Each scene shows the same named points in several views. A view is turned or mirrored, shifted and resized as a whole, has a little noise and may leave points out.

Scene 1
View 1
Pab: [-13 -15  -2  18  17   4  16 -24 -10  -2  17  36  -7  16  29  18   3 -39
  15 -20  43 -25 -20]
Vit: [-18 -28 -27  21  22 -17  27 -37  -7  -4   6  10  -2  31  22   1  34  -4
  10  -1  77 -29  -1]
bek: [-10 -29 -43  46  23  -7  20 -38 -16 -17   0  34  -6   7  25  16 -22 -52
  32  12  21   8  -4]
nuf: [-25 -15 -40  16  28  -9   2 -51   4  15 -58  31 -19   6  31 -10  35   4
 -28  -3  22 -10  -9]
Vomi: [-37 -13 -14  21  26  -7   5 -32  11   3 -31  10 -23  16  17  -6  29  -6
 -10 -19  36 -16   7]
Rofu: [-40 -38 -39  -9  10   3   9 -36   8  12  -5  30 -25  16  31   8  15  -7
  -4   6  44  -1 -11]
pifop: [-24 -17 -16  29  21 -13  19 -33  -6 -11   8  13  -5  22  19   7  15 -26
  16 -14  63 -16   5]
suza: [-54   2  29  -1  20  15  -8 -10  20   5  -8  18 -33  11  10   6  16 -23
 -15 -52  31 -23   1]
magin: [-51 -39 -45  13  -3  -9  12 -44  13   0   3  27 -29  17  44  19 -18 -32
  25  14  44  32  -5]
lem: [-41 -16 -24  37  25 -10   7 -33   5 -17 -13   7 -17  12   8   2   0 -29
  11 -12  40   7  21]
vana: [-46 -11 -15   4  21  13 -10 -26   6   0 -14  30 -27  -2  11   8  -2 -28
 -13 -24  22   9   4]
lata: [-36 -21 -38  17  16 -12   6 -48   8   8 -32  25 -21  13  34   0  21  -6
  -9  -2  40   1  -4]
vofu: [-42  -3 -24  15  17 -10  -3 -49   7   9 -30  27 -20   5  32   3  20 -11
 -16 -22  48   4  -3]
razo: [ -6 -23 -30   5  19   7  16 -33 -27  -5  33  44   6   9  19  21   3 -34
  11  -6  64 -11 -18]
mapo: [-24 -31  -2  15  23   4  17 -14   6  -2  -4  17 -20  23  17   2  18 -19
   8  -9  27 -37  -5]
luku: [ -2 -16 -18  15  36   6  15 -26 -21  -2  -3  32   1  10   7   2  26 -16
  -7 -13  39 -37 -11]
kekig: [-60 -44 -20  52  18  -9  13 -14  28 -28 -18 -10 -42  22  11   5 -33 -48
  44  12  -4  20  36]
Tus: [-18 -19 -18  20  35   9   4 -21  -8  -6 -18  25 -14   5   2   0  12 -24
  -7 -13  13 -21   3]
mig: [-15 -15 -24  24  24 -16  21 -41 -12  -3   2  16   2  23  20   2  34  -8
   3 -13  75 -26  -2]
View 2
lata: [  6 -11 -10   6  -5   6   1 -13  30   2 -12  -5  -3  10 -29 -22   0  15
 -16 -12  28  11 -16]
Rofu: [  8 -19 -10   1  -7  -5   5  -6  21  -5  -6 -11  -4  16 -32 -30   0  15
  -7 -27  18  20 -16]
mapo: [  1 -17 -34   9   4 -15   2  -4  10  -6  -5  -3 -11  10  -7 -13 -12  23
  -9 -22  10   7  -3]
lem: [ -1  -4 -37   8   1  -3   2  -1  34  -2  -4   0  -9   1 -23 -17  10  16
 -20   6  21   7   1]
suza: [ 28 -24 -20  -3   1 -10  18   7  -8 -18  -3   4  -8   1   1  -2   0  23
 -31  -4  14  -2  -3]
Vomi: [  7 -16 -21  11  -1  -1   8  -7  18   7 -10  -1  -6   0 -16 -12 -15  18
 -21  -5  28   2 -10]
luku: [  2  -5 -24  11 -11 -18   3   0  15   9 -21   6 -19  -1  -5 -14  -8  19
   4 -31  20   2   2]
mig: [ -1 -14 -31   4 -11  -7  14  -4  28  21 -28  -4 -21  16 -11 -21  -6  21
  -8 -21  32  10   8]
Vit: [ -7 -18 -37   4  -8  -9  14  -5  29  21 -22 -10 -19  21 -16 -26 -10  21
  -5 -25  28  16   6]
vana: [ 18  -6 -12   2  -6  -6   3   5  14 -17  -2   5  -3  -7 -21 -15  13  14
 -18  -5  14   3  -9]
magin: [  1 -11 -23  -4  -1   4  -7 -11  42 -18  -1 -13  -1  28 -40 -34  28  14
 -14 -11  13  25 -12]
kekig: [-15  -4 -58  15  24  -2 -16  -6  40 -27  26  -6   6   5 -35 -18  14  16
 -26  21   2  11  -8]
Pab: [  3  -9 -32  -2  -6 -15  -5  -4  15 -11 -20   2 -18  20   1 -14  15  26
  -3 -28  10   7   9]
razo: [  2  -3 -27  -4 -19 -20   2   4  26  -2 -24   1 -23  17 -14 -28  24  18
   9 -38  12  17  11]
pifop: [ -2 -11 -40   2  -5  -9   7  -2  29   7 -18  -4 -18  17 -12 -19   6  22
 -11 -14  23  10  11]
nuf: [  7  -8   4  16  -7   7  -5 -20  23  11 -18   1  -2  -4 -25 -15 -21  15
 -12 -17  35   1 -25]
bek: [-16  10 -37   9  -2  -9 -27 -11  46 -12 -11   3 -12  10 -22 -24  24  17
   4 -16   9  10   2]
View 3
kekig: [-37  32  -5  29  61  29  15 -51  35  -7 -22  -7 -30   5  47  16   9  68
  54  38  29  42  -7]
razo: [ 37 -28 -27  13 -12  -3 -30 -28  11  -6  35 -55  -8 -11  27  -3  31  20
  31  31 -22  -8   4]
bek: [ 15  -1 -12  34  27   2   2 -29  12  -7  13 -40 -21 -18  38  24  43  33
  41  44 -19  34 -21]
suza: [ -7  14 -33  18  -3  -4 -18 -63  15   1 -20 -22   2  22  23 -21 -61  18
  -5  36   4 -29  22]
Tus: [ 19  19 -25  45  18  -3 -16 -57  17  10  11 -36  -8   2   6   7  -7  27
  -5  42  -8   8   7]
Vit: [ 16 -11 -12  10   1  -2 -26 -19  23  13  45 -16  25   3   0  27  21  43
  17  20   2 -30  -2]
lem: [-17  16  -9  30  11   1   2 -52  36   6  12 -15  -9  -5  29  19   5  38
  24  20   1   5   1]
vofu: [  5  34 -19  19  -2 -17   2 -48  27   2  29 -24   4 -13  16  15 -36  20
  17  17 -22 -22 -19]
luku: [ 34  -2 -25  39   2  -9 -29 -41  11  13  28 -40   9   2  -4  12   9  21
 -12  41 -15 -11   7]
Rofu: [ 29  27 -28   5  18   3 -19 -36  21  -5  46 -43  -3  -5   7  -4 -23  46
  40  23  -4 -17 -18]
mapo: [ 16   4 -25  23  25   6 -26 -34   9   4   5 -25   7  18   4   4 -11  40
   8  48   8  -9   6]
mig: [ 16  -9 -12  17  -9 -11 -22 -26  23  13  41 -18  23  -2   4  28  17  29
   8  19  -7 -31  -1]
pifop: [  2 -13 -14  17  -2  -2 -16 -30  22   4  21 -18   9   1  22  20  20  31
  21  26  -3 -16   3]
Pab: [ 22 -22 -27  15   2  -3 -24 -24   1  -7   1 -38   1   4  30  -1   8  18
  18  48 -16  -8   1]
Vomi: [  1  32 -17  29  13  -9  -8 -49  28  13  19 -13  13   4   1  19 -28  34
   1  24  -1 -19  -3]
nuf: [ 25  54 -18  36  16 -22   2 -42  23  12  47 -25  15 -15 -11  33 -35  29
   3  24 -25 -14 -35]
View 4
suza: [  6  26  22 -17   2 -11 -12  -2 -10 -17   1  -5  25 -16 -13  22  17  -1
  11 -14 -47 -49 -11]
nuf: [ 20  38 -36 -16 -24  10 -16 -15  26  21  26  -4  23 -11 -11  48  38 -17
   8  43 -56  34 -16]
magin: [ 22  22   5   8  48 -22  30 -15  21  -2  -6   9   0  -2 -19  78  13 -29
 -22  24 -65  51  33]
kekig: [ 76  11  40  16  31 -48  32 -52  24 -26   9  -3  -8  15 -49  37  26 -25
  21   5 -97  34  29]
lata: [ 17  29 -15  -3   0  -7   9 -12  18  10  16  -4  15 -10 -16  62  20 -19
  -2  30 -55  33   2]
Rofu: [  0  27  -7  -6  13   2  16 -10  25   6 -10 -13  16 -16   4  60  30 -27
  -9  28 -57  31  16]
Vomi: [ 19  25  -8  -8 -21 -10   4 -12  11   4  22 -17  18  -9 -15  41  25 -11
  19  15 -55   7  -6]
pifop: [  7  -7 -10  -8  -7 -23  26   0  -6   0  17 -17  -2  11 -15  48  11 -18
   6   2 -39  20  31]
lem: [ 30   6   2  10  -3 -26  21 -26   8  -7  21  -6   8   7 -39  42   9 -25
   9  10 -55  18  15]
luku: [ -1  -7 -29 -24 -26   7   1 -10   2   6   8 -17   8  11   1  16  34 -28
   6  14 -32   9  24]
mapo: [ 17   7   3 -25  -6 -12   8  -8   8  -6   0 -22   2   3   6  24  40 -15
  16   4 -59   7  23]
vana: [ 16  21   4   3  14   0  -6 -28  12 -10  -2   9  25  -7 -30  29  20 -29
  -7  16 -53  -6   1]
Tus: [ 21   2 -12 -13 -14   1  -3 -29  13  -4   6  -7  12   9 -16  10  35 -31
   9  15 -50   7  14]
razo: [-16 -20 -25 -12  12   0  21  -2  -3   2 -11  -2   0  16  -2  38  16 -40
 -22   9 -22  22  51]
mig: [ -6  -2 -27 -13 -27 -14  24   8  -4  12  24 -25   5   5  -4  54  13 -17
   9  10 -29  23  24]
vofu: [ 10  31 -18  -2  -2  -4  -3  -5   8   9  21   5  21 -12 -22  58  13 -13
  -3  25 -47  15 -10]
Pab: [  5  -9 -12 -28  14 -13   4   6 -12  -6  -3   4  -5  15   0  29  24 -19
  -8  -3 -36   9  40]
View 5
nuf: [ 16 -27 -24 -30  -4  19   4  25  -1 -24 -31   4  -3 -15 -37  45   0 -19
  34   0  20  52 -14]
vana: [-31 -15 -10 -32  14  22   7   3   5 -15  -9   3 -21 -27 -22 -19 -14   4
  46  17   8  15  14]
mig: [  8  -2 -16 -17   8 -17   0  23 -11 -24 -69   1   4  -9 -13 -18 -10 -46
  48   9  72  29  10]
suza: [-25   4  -6   1  22  22 -14 -28 -12   0  -9   7 -55   4 -21 -40  -6 -20
  34  17  10  12  -2]
bek: [-34 -27  -3 -55  22 -18  13  55   1 -43 -37  20  24 -38  11   1 -21 -23
  94  26  25  -8  28]
magin: [-33 -28 -21 -36  29   0  30  29  14 -19  -9 -10  27 -26  13  11 -17 -32
  51  17  24   8  82]
lem: [-12 -16   1 -46  31   9  16  12 -28 -12 -39   5  -7 -31  -4 -11 -27 -18
  61  33  32  22  28]
mapo: [ -8 -16  10 -16  19 -11 -12  17  -8 -17 -33   9 -13   4  -6 -20  20 -39
  49  27  21   8   3]
kekig: [-27 -43  33 -68  63  12  27  17 -49  -1 -11  10  -1 -33  28   4 -14 -21
  77  72 -13   1  60]
pifop: [ -9  -4  -9 -23  21 -15   3  19 -14 -21 -54   5  -1 -14   0 -24 -17 -43
  59  19  57  12  23]
Tus: [-12 -19   7 -37   8   1  -6  22  -5 -26 -35  14 -14 -19 -20 -16   4  -6
  58  26  15  15 -15]
Rofu: [-10 -27 -17 -20   7   0  11  22  24 -18 -19 -13  13  -9 -14   3  14 -26
  25  10  28  25  40]
Vit: [ 12  -8  -8 -17  11 -25   1  27 -10 -21 -69  -4  13  -5  -4 -16   2 -52
  42  15  71  27  22]
lata: [ -4 -22 -23 -29  13  12  14  20   1 -17 -27  -4   4 -20 -17  22 -12 -26
  38   8  29  35  27]
razo: [-30   0 -17 -18   1 -29  -2  33  26 -40 -49   5  13 -17  -6 -43  -8 -30
  60   4  58  -5  22]
Vomi: [  8 -16  -7 -25  15  14   0   4 -22  -9 -36   3 -18  -9 -22   4  -4 -27
  38  18  28  38   1]
luku: [ -3  -9  -2 -22  -3 -18 -14  31   5 -35 -56  11  -4 -11 -23 -26   9 -22
  54  12  43  16 -22]
Pab: [-32  -1 -13 -11  15 -22 -11  24  10 -33 -36  17  -7  -6   0 -32  -8 -42
  71   8  37 -13  10]
vofu: [ -6 -10 -33 -22   9  19  10   6  -3 -17 -24   1 -12 -19 -25  14 -26 -21
  38  -1  33  36  14]

In a view up to two points have been moved. Name them for each view, in the order of its rows, or write -.
view 1 => lata
view 2 => -
view 3 => nuf
view 4 => suza
view 5 => razo
